Points, in no order, along strands that fork and pass close to each other.
Points whose rows are less than 48.3 apart are linked; no others are. Some points are linked to none.
q_526: [-20  -5   7  22 -19  16  -4  -5 -13  27  33  -5  19   1  -4   1  18 -13
   5  22  -7   0   6 -14   0  -7  23  -3  12  -2   9]
q_662: [-22 -16  10  14  -3  20 -17 -26  11  25  20  -6  -2  -7   8   1   4  -8
  16   6   0  -9  -4  -1  -1  22  -6  11   2  11  -9]
q_197: [-19  -3   5  23 -11  12 -12 -12  -3  15  34 -14  18  -7   1  -1   7   4
  10  28  -4  -4   4  -3   7   7   9  -4   1   3   2]
q_808: [ -9   6   8  -5  11  -6   6  12  -7  -5  10   3 -14  10  -8  16  17 -18
  16 -10  14   0   6 -13  15 -21  13 -12  12  -3   2]
q_241: [-16   4  25 -20   0  -5   6 -20 -13   4   0   3   3  13  28   3 -17 -10
  -6 -13  14  16 -16  -6   4   3  13  14  33  -3   4]
q_31: [-19  -9  11   8 -14  22   6   9 -13  25  -6   6  16   7  11  13  25   0
   1   4   6  -3   9  -8 -14  21  35  13 -13  10  -2]
q_222: [ 14   7   2  -4  -4 -15   6  -8  -1 -30   4  -8  -5  13  -3  -3 -26  -1
 -10  -3   8  14 -17 -10   2 -11 -20   0   7  -9   7]
q_90: [-16   8   3  -2  18   4   1  24 -12 -10  14   1  -6   6 -13  11  25 -18
  14   9  14  -5   3  -6  13 -37  14 -21  12   3   7]
q_883: [ -1   4  -2  -8 -11 -14   7   5 -14   3   5   8  21 -14  -3  -3  11   4
  -7  15  -2   0  17  -2   0  14  23  -8  -3   4   7]
q_708: [-25  16   2  11  15  12  -7  -4 -19  16  -2  -2  10   1  10  18   8  -5
   6  39   6  -4 -11   0  12 -28  12   3 -14   8   4]
q_52: [ -2   4  19  22 -14   6   2   3  14 -21   3 -11  -2  11  -7  -2 -20  29
  -4  -7  -1  31   4   0   8   9   2   0 -18 -17 -13]
q_886: [ -1   7 -24  16  -1   4  16  26  -2  -7 -30   5   9 -11   3 -11  -2   8
 -19   5 -20   7   4  -3  -5   0   3  -5 -17  -7   1]
q_950: [  2   1   2   0   0  -3  -2   3  -4  13  -2   5   7 -12  -6   0  -9   7
 -11  17  -4  -8   2  15  -7   9  -5   0 -12  11   1]
q_786: [ 13  17   1  -4  12  27   2  19   4 -10 -21  -2 -26  15  -8   2  13  10
  20 -24  15   6   7  -2  -4  -1   6   5  -9 -13 -18]
q_64: [-14 -12   8   4   1  23  -1  -6 -10  26   0   2   9  -3  10  10  23 -18
  11   3   1  -8   4  -3 -21  12  23  12  -2  20  -9]
q_534: [ -9   1  22  28 -11   7   5  20   7 -14   6 -11   6   5  -8  11  -8  31
 -11   8   1  26   9   4  17  -4   9  -9 -20 -20 -10]
q_604: [ 37  -8 -15   5  -7   3   0  11  23 -13 -19   3 -18   6 -12  -9  -4   4
  15 -19 -13  -5   6   6  -6   3 -21  -3  -4  -5  -8]
q_109: [-14   8   3 -21  12  -3   4 -13 -12  14 -24  10   0   5  18  20   4 -14
   4  -1  10  -8 -11  -8  -2  -7  16  18  -3   5   0]
q_283: [  8  -5  -4   9  -3   3 -17  -6  12 -15  12 -17  -4  -5  -3 -13 -29   5
 -15   7  -7   5 -12  16  -2  -9 -31 -15   6  10   6]
q_958: [ 16  20  -7  -7  11   7   5  23  -9  -7 -26   1 -14   0 -16  -4   8   4
   8 -14   5   0  12   3   3  -2   4   5 -11 -19  -9]
q_826: [ 30   5 -10  -2   5  -7  -9   4   0 -18  18 -10 -14  11  -7  -7 -14  -2
 -14   7   1  -3 -21  14   7 -26 -34 -15  12   7  19]
q_276: [ 19   4  18  -2  -2  13   1  15 -15  24  24  -2 -28   8 -11  23  11  -3
  10 -19   7 -15  10   0  11   4  -4  12  10 -14  -9]
q_846: [  3  -3 -10   7  -6 -16 -24 -21  16 -24  27 -13  -2  -2 -17 -34 -15  -1
  -3   3  -1  -5  -7   8  11 -14 -19 -12  21   3   9]
q_506: [ -2  -1 -21 -22  15 -36  11  -5  -2 -12 -22  16   3  -7   1  -1  13 -14
  12 -16  -7 -16  11 -21 -11 -11   2  -4  11   0   4]
q_381: [  4   5  11   0  15  12   1  12  -1 -18  -2   0 -22  16  -1  13  -8   8
   6   3   6   5   6  -3  14 -23 -11 -11 -14  -8  -3]
q_323: [ -7  14  -1 -19   0 -21   0 -13 -11  14  -3   7  14  -9   0  -4  -4  -6
  -8   4   6  -1  -9   2  10   5  15   2  15   0  11]
q_646: [-17   4   1   3  17   6 -13 -20 -15  24 -13  -2  10  -3  11  16  12 -13
  14  24   0  -4 -13   0   7 -17  11  15 -10  15  -3]
q_255: [ 13   7   2  -8  -6  -5 -15  -2  13  -2  30  -5 -10   5 -26 -13   1   8
   9 -11   8 -11   7  16  20   0   4  -6  13  -3  -6]
q_897: [ -2  -8  -1   1   8  14   2   8 -15   7 -22   3  24   4   2   5  11  16
 -12  29 -15 -18  12   4 -16   3  10   7 -41  22  -2]
q_799: [  5  -4  11  14   6  14  -1  25 -16   4   4   4  -3  -8  -3  12  -3  24
 -18  27  -8  -3  14  19   2   1  -2  -7 -31  -1   0]
q_232: [-11 -15   5  -2   8   0 -12 -33   1  26  -5   2   7  -5  14  -1  14 -22
  25   6  -6  -7 -10   3  -5   9   5  18   2  20 -11]
q_384: [-19 -13   4  17   0  12 -14  -4   3   4  -4  -4  21 -18   3  -7   0   8
   4  32  -6   9  11  12  -8   4   9 -12 -15  14  -9]
q_119: [  0   0  -9  13 -19   0 -15   0  10  -4  26  -6  15 -12 -21 -38  -4  19
 -21   4  -3  -6   9  20   9   9   1   0  -5   3   7]
q_55: [-10  13  -3   6  18  13  -6  21 -19   5  16  -2   5  -3  -8  10  26  -8
   6  24   4  -4   6  -7  11 -34  15 -21   7   0   7]
q_721: [ 10  -2 -21 -22  15 -24   7  -6  -5   6 -13  21   5 -10   4  12  10  -9
  11  -6 -10 -32  13  -7 -19  -4  -8   0   1   6   5]
q_277: [ 15   3 -16  16   2   1  25  13   1   6 -22  -5   3  -5  22   6  -5   9
 -29  12 -11  -4 -25   5   6  -8 -11  -6 -14   3  21]
q_112: [  9   2 -10   1   5  -9  13  -2   0 -31 -16  -6  -9  10  -4  -1 -17  -4
   0  -3   2  11  -7  -9   9 -18 -18 -13   1  -6  11]
q_140: [ 12   1   9 -15   0  11 -19 -14   5  29   1  14   2   1   4   2  -6   5
 -11  -5  -2 -17 -20   9  -5  22 -11  30 -10   4   2]
q_687: [ 15   0 -22 -12   1 -17  19 -12   6 -17 -25   0   4   4  17   7 -11 -12
  -6  -6   2   2 -37 -15 -13  -1 -18   8  11   1  18]
q_505: [ 11  14 -23 -13   8  -3  14   4  -8 -19 -33   1  -3   3  13   6  -8 -10
  -2  -6   6   4 -26 -16 -10  -9 -20  13   6 -13  12]
q_400: [-20   9   8 -11   2  -4  -4 -14 -17  21   4   5  10  -2  11   1   4 -16
   4   0   7  -1 -13  -1  12  -1  22   7  29   2   4]
q_439: [-20   7  25   6 -21  11  -4   9 -12  18  33   2  -1  19   3 -11  -6 -11
 -14 -27   3   6   7   1   6   1  15  20  28 -14  -9]
q_304: [ 22  -5 -10 -18  15 -16   0  -1   5 -20 -13   7 -21  11  -1  15   2  -8
  12  -9   1 -12  -2 -10  -8 -17 -31  -5   9   0   8]
q_401: [-14 -19   8  -5  -6  -6 -11 -11  21  -4  17  -4  -8  -3  -8 -12   6  -8
  11 -20   7   9   7   2  -2  10  10 -17  16  16 -17]
q_166: [ -4 -10   1  10   4  18 -11   5  -4   9 -15   0  19  -9   5  -3   3  10
  -4  32 -17  -9  13  12 -13   2   9  -6 -25  29  -1]
q_574: [ 19  24  -7   8   0  -6  13  19 -20   2  -7   5  -7  -5 -18   0  14  11
   6   3  -4  -1  16   3  13   1   4   3 -11 -22  -3]
q_798: [ -4   3   9  -4 -20  -8   8   0  -4   6  21  -3   6   5  -6  -7   5  13
  -6 -24  -3   2  12  -2  17  19  13  11  12 -13  -8]
q_593: [  7  16  16  22 -13  -5  12  17  -1 -17  12  -7   4   8 -16  -3 -12  26
 -11   8   1  21   5   6  33  -8  14 -10 -16 -20   4]
q_835: [ 21  19   0  13 -23  -9  11   3   9 -17  -1 -11  -5  11 -21 -32 -17  17
 -13 -15   2  20  -7  -1   9  10   5   7  -3 -21  -1]
q_118: [  6  18   1   8 -17 -13  11   2  -3  -4  -7  -3  -1   0  -7 -16 -14  12
 -21  -9  -3  24  -7  -3   6  16   5  16  -4 -27   1]
q_4: [ -6 -19   8  -3 -14 -12   7  -8  19  -7   8   5  -7  -2 -12  -8   7  -7
  20 -30   2   8  20  -6   0  15  14 -16   9   7 -19]
q_865: [-16   1  -6   6  15   7  -9   9 -12  -3  16   1  15 -11  -4  -3  23  -7
   7  30   1   0  16  -5   1 -24  19 -29   6   4   9]
q_503: [ 24  -7   2 -20  10  -8 -19  -3   6 -18  -1   1 -26   5  -8  12  -1  -7
  15  -2   6  -9  -2   7 -10 -25 -32 -10  19  10   2]
q_83: [  0  11  15   8  12  19  -6  25 -17  10   5  -3 -11  -6   2  25  -7  22
 -14  28   3  -3   0  17  11  -9 -14   0 -24  -9   5]
q_492: [ 26  -5 -30   8  10  -8  17  17  14 -22 -19  -3  -8  -4   4 -16   4  -4
  -7  -8 -23   0  -6  -1  11  -9  -7 -18   0  -1  13]
q_787: [ -9  -7  10   0   4   5  11  -4   6 -14  -3   2 -24  11   0   8  14 -15
  21 -33   7  12   4 -13  -6   6   8   3   2 -12 -17]
q_329: [-17 -21   6   7  10  12 -21 -15  18   2   5  -8  -6 -14   4  -8  -4  -1
  11   5   5  13   6  11 -19  13  -9 -12  -4  16 -17]
q_800: [ -2  -3  13   6  -8  -3   3  -5  13 -20   2  -6  -7   8  -2  -1 -20  13
   0 -10   5  25   5  -3   3   6  -1  -7 -12  -4 -12]
q_314: [  4 -11 -21  -9   0 -24   6  -3  27  -5 -18  -2  18 -14  11  -6 -13 -12
 -15  -2  -9  -2 -19   8 -11   5  -9 -20  10  23  14]
q_595: [-20   0   4   6 -10  -1 -22 -16  11  -9  32 -13   8  -5  -5 -24 -10   9
  -4  -7   2  10   4   4  16  11  11  -4  18  -2  -7]
q_560: [-10   9   0  10 -13 -11  13  -5   1  -4 -19   0  11  -4   6  -2 -20  12
 -18  -3   0  19 -11  -6   0  18   3  10 -15 -16   7]
q_665: [  7   2 -30   5  17   1  12  26  -1 -18 -29  -1   1  -1  -1 -15   1   2
 -10  -5 -22  -2   5  -3   7 -16  -6 -11  -6  -7   4]
q_673: [ 10 -12 -13   9   6 -12 -21  -9  12 -15   7 -13  -2  -6 -11 -17 -16  -8
  -2   9 -13  -3  -7  15   3 -12 -29 -20  19  10   7]
q_639: [  0  16  11  -7  10   3  -1   0 -23  23  -2   7   2  -5   3  21   5   0
  -2  15  12 -12  -7   5   7   1   9  15  -6  -2   8]
q_752: [ 37  -5 -32   5   5 -16  18  14  20  -3 -11   3  -7  -5   9  -8   6  -1
  -8 -13 -20   0  -8   2   3  -2 -25 -18   4   3  12]
q_478: [  8  10  -5 -18   6 -16  -1 -12 -12   6 -17   7   2   4  10  20 -18 -17
  -6   5  11 -11 -27   4  -3 -16 -12  16   2   4  20]
q_519: [-11   5  -7  -2  -2   6  14   9 -14   5 -23   8  13  -4  11   3  26  10
  10  -5  -2   0  13 -16 -13  22  30  16 -13 -11 -12]
q_121: [ 16  14 -12 -20  -3 -17   4 -15  -6  18 -13   3   5   6   6   2 -12 -14
 -18   5   6 -12 -36   2   0  -9  -7  13  17   7  24]
q_474: [  7  11  -2  -3 -20 -16  19   7 -13   7   9   6   7  -3 -13  -7  17   8
   1  -7  -4   1  12  -9  19  22  22   3   8 -18  -2]
q_998: [  1  -3   4  16 -18  23 -15  16  -9  26  38 -10  -2  -1 -20  -3  24  -3
  10  10   0  -9  18   3  -3   6   5  -1  10   1  -6]
q_718: [-19 -16   9  14  -3  24 -11  -6  -3  26  18  -3   3  -8   9   5  17 -17
  13   5   0   0   1   2 -20  13   7   6   7  11 -10]
q_873: [ 33 -20 -14  -3  -9  -8   1   1  20 -14  -4   0 -15   7  -4   3 -14   3
   4 -11 -11   0  -3   6  -9   3 -35  -2  -4   4  -5]
q_477: [-24   0  16 -19   4   0   3 -21  -6  12 -20   4   1   9  27  14  -8 -14
   0 -13  14  12 -14  -7  -1   3  15  14   7   5  -4]
q_854: [  3   8 -11   5   1  -6   3  -4   9  -2  -4 -13  13  -8  11  -9 -27  -9
 -22  13  -2   0 -28  10  -1 -12 -13 -15   9  15  20]
q_660: [-20   5   5  16 -18   5  -3  -5 -22  22  32   1   9   3  -7  -8  15 -24
   9   9  -3  -2   8  -9   4 -10  18  -5  29 -10   5]
q_820: [ -4   9   0   3   5  13  12  22 -22   8  -1   5  21   8   4   8  28  18
  -8  24 -14 -12  25  -8  -3   1  26  -7 -28  -7  14]
q_215: [  1  18   3   2  -2  -5 -13   3 -10   1  35  -9  -3   9 -17 -14   7  -8
   9 -10   5 -16   0   3  32 -11  15  -7  37  -8   6]
q_731: [-10  -2   3  11 -14  16  14  19 -20  17  -4   6  14   7   8  12  33   5
  -1  -6  -3  -1  23 -20 -16  22  34  14 -12 -13  -4]
q_989: [  7  -2  -4 -14   6  12  -2  -2   5 -29 -31  -3 -21  12   3   2  -4  -1
  19 -19  15  19  -4 -14 -18  -4 -19  11  -2 -10 -18]
q_84: [ -9  -5  -5 -24  16 -22  11 -13   2 -10 -19  13  -6  -4   8   3  13 -13
  14 -24   6   0   6 -21 -14  -3   3   0  12   1  -3]
q_898: [ -4  -6   1 -13   6   7   3 -14   1 -14 -25   2 -16   4  16   6  -6  -5
   9 -19  15  24  -8 -21 -16   7 -16  17   1 -18 -13]
q_419: [ 22   0  11  -1  -5  10   3   5   2  16  16   3 -29  10  -6  16  18   2
  21 -28   2  -9  14   2   4  14  -7  16  -1 -17 -18]
q_533: [  6  19   1 -12  10  -7   7   4 -18   7  -1   8  -7  -4   1  20  -1   0
   0   1  10  -5  -1  -5  11  -3   1   7   0 -12  12]
q_686: [-29  -9   2  -6  26  16   7   5   1  -2 -10   7   5   8  18   9  -1   9
  -2  19 -19  -9   4 -10 -22  -9  -2 -16 -26  15 -16]
q_622: [ 16  -7   9 -14  20   6 -17  -2   7 -15   5   4 -38   7  -6  19   8  -5
  17  -7  10  -8   4  11 -12 -14 -26 -10   5   8 -13]
q_500: [-17  -1  25  11 -14  23  -8   8 -16  20  32   4 -14  14 -13   5  -1 -18
   2 -22   3   4   6   6  -5  -6   8  12  15  -8 -14]
q_719: [-10  19  10   8  20  24  -8  15 -23  15  -2   0   6  -4   6  25   3  10
  -7  36  10  -9 -10  15  13 -20   2   3 -21   5   5]
q_616: [-21  -8   9 -18   2   0   9 -25   0  -4 -25  10  -4   5  27  15  -9  -7
   2 -18  10  19 -11 -15 -15  12   3  19   1  -9  -9]
q_393: [ 19 -20  -2 -11   6   1  -8  -8  21 -11  -4   1 -21   3   0  10  -8   2
   6 -12   0   3   8   2 -17   3 -32   3  -8   1 -17]
q_110: [  2  11  12 -16   5 -17  -4 -15  -9 -19   4  -6 -12  10   2   3 -17  -6
  -8  -5  11  10 -18  -6  -1 -10  -7   6  18  -5   9]
q_565: [ 33  -2 -19  -2   0 -15   8  13  13   4   5   1  -5  -2  -5  -8   1  -3
 -18   3 -12 -13  -5   9   6 -10 -22 -18   2   2  17]
q_847: [ -7   0 -10  15 -11   3 -17  -9  12   4  16  -3  11 -16  -9 -31 -12  13
 -18  17  -6  -7  -7  18   3  10 -11   4  -5   4   9]
q_684: [ 13 -14 -22  -9   2 -29   4   1  25 -17  -7  -2   8  -9  -3  -7  -7 -12
 -12  -7 -16  -3  -3   2  -5   0 -16 -26  16  20  15]
q_240: [-27   7  17  -3 -18   8   1  -4 -13  23  18   2  15  12  15 -14  -5 -15
  -8 -18   5  -2  -2   1   7   7  17  24  37  -6  -2]
q_922: [ 33  -2 -27  10   9 -10  27   9  11  11 -14   3   2 -14  21  -3   7   8
 -21   2 -23  -9 -16  -1   1  -4 -13 -13 -10   3  18]
q_615: [ -7 -11  -3  19   2  13 -22 -13  18   0  16 -14   2 -10   0 -19 -26  11
 -10  18 -11   1  -3  15   0   6 -26  -2  -5   6   4]
q_104: [-28 -11  15  19  -9  35   0  24   1   6  20  -1  -3   5  -5  24  11  -3
 -10   5   6  13   8   2 -18  -2  11   3 -15  -2  -8]
q_446: [-12  -1  -8 -20  11   5   8 -11 -16  18 -13   9  21   3  10   7  35 -12
   7   3   0 -19   8 -10 -17  -2  36   7  -9  21   1]
q_763: [ -2  -9   0  -1   6   4   1   3  12 -40 -22  -8 -19  15   3  -3 -22   1
   9  -2   1  13  -3 -14   9 -24 -20 -16  -8   0  -3]
q_706: [-12   2  -2   1   6  16   7  15 -15   8 -15  -2  30  11  10   2  22  19
 -10  31 -12 -12  20  -5 -10   4  30  -6 -37  11   5]
q_838: [-11  -3   1  -5   6  -6 -10 -26 -12  31 -22  -5  19  -6  12   6  13 -15
   7  14  -4  -3 -10   1   5  -3  13  28  -6  20  -5]
q_20: [ -8   6 -18   1  -7 -15  21   6  -8  -3 -30  10  22 -13   1 -11   4   5
  -7   9 -10   4   6  -8  -4   8  16   1 -18  -9   1]
q_983: [ 12  12 -12  -6 -16 -25  22   4 -15   2   9   9  18  -8 -20 -14  18   3
  -5   7  -5  -6  18  -4  14  18  25  -6  -2 -12  12]
q_174: [ -7   5  -5  -5   3  -1   6  14  -9   1   6   2  22  -4  -4  -3  18   2
  -1  20   0   1  27  -2   0  -7  28 -18   0   8   7]
q_889: [ -4   0  -6   5  -4  -5 -28 -22  19 -17  27 -14  -2  -1  -8 -30 -17   6
  -5  -7   6  -1  -3   7  13  -4  -4   9  20   1   4]
q_264: [ -3  -3 -22  -2  -9 -16   0 -14  23   7  -9 -12  22 -10  11 -21 -17 -14
 -20   6  -7  -4 -30   9  -3   3  -8  -9  14  22  17]
q_682: [-30   7  15  -1  -7   0  -3 -29 -12  21  10  -2  13  12  27  -9  -1 -21
   6  -5   1  -1 -13  -2  15   2  16  17  36  -1   0]
q_219: [ 18   7 -19 -11  12 -10   9   3  -2 -18 -25   5 -13   2   0   5   2 -10
  12 -11  -1  -4  -1 -11  -7 -12 -24   7  10 -12   6]
q_284: [ 22 -16 -26   3   6 -21  -1  13  13 -10   2   2   1 -10  -8 -11  -2  -7
 -10   4 -22 -10  -2  13   3 -19 -14 -32   9  19  15]
q_531: [ 12   4  -1   9   2   7  10  26 -24   7   2  10   9  -7  -2   7  17  24
  -9  31  -9 -15  16   7   1   9  10  -1 -31  -6  12]
q_656: [-11   2  11   0   0   9   1  11 -13  14  15   0  -7  -4   1  19   9  -6
   3  -6   9   1   9   0   0   2  11   2  11   0  -3]
q_699: [  7   6   8  -9   9  -8   5   3 -10   2   7   4 -15  -3  -3  19  13  -4
   9  -3  13  -7  10  -1   7  -2   1  -4   4  -4  -3]
q_842: [ -2 -15   4  -8  11   7 -19  -4  13  -3   1  -4 -16  -9   1   7  -8  -1
   9   0   4   5  12  10 -18   2 -21  -7  -1  16 -18]
q_332: [-15   4  24   7  -9   9   1  10  -7   7  19  -9  -3   6   4  22  -2   4
  -8 -11  10  18  -2  -8   8   2  13   9   4 -16  -9]
q_955: [ 15  -2  -5   4  11   2   2  11   5 -18  -3   2 -17   3 -10   7  -1  11
   7   3  -3  -7  22   2   8 -14 -16 -12 -16  -1 -10]
q_302: [  7  12  -1   4  -7  -2 -14   6  -3   3  39  -7   2  -1 -27 -16  13   0
  17   9   6 -16  10   8  24  -4   8 -13  21   0  -2]
q_462: [ 18  23   3  21  -9  -4  19  23  -4  -8   1   2  -1   1 -22  -8   2  16
   3   3  -1   4   8   3  33  -6  12  -6  -9 -26   4]
q_962: [  9   2  15  17  -7  -4   8   7  18 -33  -8  -8  -4   5  -9 -11 -29  14
   6   0  -2  21  -1  -6  21 -17   6 -22  -4  -8   8]
q_504: [ -1  -6   9 -19  -1  12 -23 -21   7  18   6   4  -2  -3  11  -8 -12   2
  -1 -10   3  -7 -11   9  -1  22   1  29  11   4  -2]
q_940: [ -3  11   3  11 -19  -6  10  -4   1   5  -6  -6  13   3   5  -6 -26  18
 -39   8  -1   9 -23   5  -1  11  -1  10 -15  -4  13]
q_537: [  2 -15   5  -5 -21  -3   4   6   4  13  22   1   5  -4 -11  -8  16  11
   3 -18  -3  -8  22   1   2  35  10   8  -2  -4 -13]
q_669: [-20 -20  14   3   2   7 -13 -44   9  29  11  -2   6   3  15  -4   5 -12
  19   2  -4  -9 -13  -5   6  15  -5  24   3  19  -9]
q_482: [  9  -5 -12  -5   9  -4  -1   5   1  11 -16   9   9 -10   5  13  -7  -5
  -5  10 -12 -21  -3   9 -10  -3 -14   2  -9  18  10]
q_528: [-22  -3  20  20  -9  23   7  18  -9  13  10  -3  -9   8   6  28   7   6
  -2 -14   7  15   3  -3  -9   7   8  10 -13 -14 -13]
q_72: [ -9 -17   8   3  -4   3  13   0   9  -2  11   5 -15   5  -5  11  18 -15
  13 -33   5   8  15  -4  -7  14   8  -2   5   2 -19]
q_428: [  0   5  -4 -16  19   1 -12  -8  -9   1 -11   6  -3  -4   9  16  -9 -11
   2  12  11  -8 -16   6  -6 -13 -15   3   6   4   9]
q_912: [-26 -18  13  21   0  17 -17 -11  17   3  17 -11   8 -17   9  -5  -4   4
   7  16  -4  20   3   8 -12  10   3 -14  -7  12 -15]
q_754: [  0 -11  16  -3  -8   3 -13  -6  16   0  21  -6 -14  -1  -9  -1  -1   4
   2 -17  10   7   7  10  -2  16  -2  -3  10   6 -18]
q_57: [ -6   4  22 -18   2 -10  -4 -17 -16 -18  11  -3  -9  19  21   6 -23  -7
  -6  -9  17  19 -22 -12   2  -5  -1  16  27  -6  -1]
q_415: [ 11  -9  -3  -9 -25 -10  -8   2  18   2  20   9   4  -6 -22 -25   9  21
  -7 -15  -3 -13  18  11   5  28  -2   8 -13  -2  -7]
q_216: [ 12   5 -22  11 -18 -24  32   9  16  -6 -12  -8  11  -5   0 -32  -8   2
 -29  -9 -11  11 -11  -4   7   6  -2 -15  -1  -7  13]
q_996: [ -9   6 -12  -5  -4  -6   8   5  -4   1 -36   7  13 -12  10  -8  10   8
   4  -9  -3   6  10  -8 -18  24  12  17 -10 -15  -8]
q_275: [-12  13   6   4  -8  -4  -7   5 -18  13  30  -3   5   5 -10   2  11 -16
   5  -2   8   3  -1 -11  18 -15  16  -5  33 -10   1]
q_817: [ -5 -18   8  18   5  18  -3  26  -3  -7   7   5  -8  -4   0   7   7  28
  -6  21  -8   7  25   8  -2   4  -2 -13 -34   1 -14]
q_614: [ -9   9  -6 -26  19  -5  12 -10 -19  18 -23  14  12   3  14  15  16  -9
   6   3  -1 -24   2 -11  -7  -7  19  16 -17  12  -3]
q_543: [  2  -9 -15  -2 -22  -4 -17  -8  11   3  29   3  17 -19 -23 -38   8  12
 -10  -6   0 -17  16  16   5  18   3   6  -2   4   4]
q_288: [ 11  -1  -7  11  -7   3   8   1   9  11 -30   6   6  -7   8   3  -5   8
 -10  -3  -7  -4  -7   3 -21  26 -15  20 -22  -7   1]
q_630: [ 11  -7  -2  -7   3  -4   6 -10  13 -31 -22   0 -21   7  -6  -7  -6  -5
  31 -23  11  11   2 -15  -9  -7 -13  -2   9  -6 -10]
q_509: [ 21  -7  14  -7  11   7  -7  -2   7  -1  16   0 -35  14  -7  21  14  -4
  24 -26  13  -9   8   4  -8   2 -11   1   4  -2 -14]
q_762: [  5 -10  -9 -20   3  -9   5 -16   2 -21 -18  -4  -2   5  20  16 -24 -14
  -5  -7   9  12 -29 -14 -19   2 -25   7  10   6  12]
q_884: [ 12   7   9 -17   1  -1  -8  -2  -9  27   0  16   0  -7   1  13   0   2
  -2   2   1 -19  -8   7   1  16  -7  25  -8   0   7]
q_48: [ -3   8   4 -11  21   4 -10   1  -7 -11  -5  -2 -19   1   3  24 -11   2
  -1  11  11  -1  -1   2   1 -18 -20 -11  -2   2   1]
q_316: [ -1  -8   0 -18   2 -22   4 -11  12 -25 -32   4 -12  -1  -2  -7   3 -12
  20 -26   5  10   4 -17 -10  -2  -5   1   8  -6  -4]
q_123: [ -5 -12  16   3   6   5   1  -7  22 -39  -9  -9 -15  13  -5  -1 -23   7
  11  -6  10  23   4  -7   0 -13 -10 -19 -11   1 -11]
q_100: [ 18   9   0  20 -11  -1  13   5  16 -24 -11  -6  -3   6 -14 -21 -25  10
  -3  -7  -4  15  -5   0  11  -3  -6 -14  -6 -15   3]
q_772: [  6 -21 -12  -5   6   3 -18 -17  10  17  -7   6  22 -17  -2 -13  14  -3
  19  18 -18 -19  17   3 -31  14   3   3  -5  31   0]
q_495: [ 10 -11  -3 -12  -2  -9   1  -7  -1 -30  -3  -5  -8   9  12  13 -32   2
  -2  -5  11  16 -27  -9 -15  -5 -31   7   9   2   1]
q_467: [-11   9 -13   7   8 -10   1   4   2 -16 -11  -5  15 -11   2  -3 -26 -10
 -21  22  -5   8 -18   2   9 -28  -2 -24  11   9  23]
q_877: [  0  -4   8  -8  -1   4 -21 -13   7  12  13  -3  -7  -6  -2  -4  -7   3
  -3  -6   4  -1   0  12  -1  15 -10  10   7  -2  -6]
q_714: [ 11  -1 -15 -15  15 -12  -8  -2   2  14  -5  16   8 -15   0   4   3 -11
   6  10  -7 -27   2   8 -17  -6  -8  -5   2  20   5]
q_387: [ 10   5   9   4   1  23   6   2  12 -17  -9  -1 -28  14  -7   3   6  -2
  30 -31  16  13   3  -5  -3   3   5   3   0 -15 -15]
q_30: [-25  -1   2  17 -11   8 -15 -20   6   3  32 -11  15  -7   5 -15  -6   7
  -1  13  -1   1  -2   0  13  11   6   4   7  -2  -2]
q_490: [ 31   1  -3  10   0   5   5  12  17  -9  -9   7 -19   5 -12  -7  -2  16
  23  -9  -5  -5  19  10   3   5 -12  -7 -13 -11 -16]
q_635: [  4  12 -10 -18  -5 -30   9 -12  -3  13 -10  13  16  -4  -2 -11 -10 -15
 -13  -3   2 -13 -19  -2   1  -4   6   3  15   2  19]
q_27: [  2   9   2   4 -12  -7   3  -4   4  19  -8  -2  17  -4   0  -8 -16   9
 -27  11  -2  -7 -20  14  -1   9   4   5 -12   7  11]
q_432: [-17 -18  14  20  -2  26   2  29   8  -6  13  -5   1   8  -6  13  18  12
  -2  12   1  14  22   3  -6  -1  11 -10 -26   0 -15]

A fork is a point with three links, a tip a point with one. Leave the first point through the second and follow the links. Name the first fork or tip that comes.
q_381; q_48 => q_500
q_543; q_119 => q_255
q_504; q_877 => q_222
q_64; q_31 => q_752

A fork is a point with three links. Follow the links from the first point to the second and name the forks in between, in order.
q_762; q_614 => q_222 > q_477
q_699; q_718 => q_799
q_873; q_884 => q_799 > q_699
q_415; q_531 => q_699 > q_799
q_304; q_57 => q_222
q_432; q_673 => q_699
q_20; q_854 => q_752
q_316; q_509 => q_477 > q_222
q_684; q_531 => q_752 > q_799

Follow the links from the first point to the second, and from the first to the third. Name the last point that the two ways share.
q_55; q_462; q_64 => q_699
q_446; q_800; q_505 => q_222
q_384; q_20; q_55 => q_799
q_838; q_656; q_955 => q_799
q_503; q_241; q_787 => q_222
q_83; q_543; q_787 => q_699
q_506; q_614; q_123 => q_477
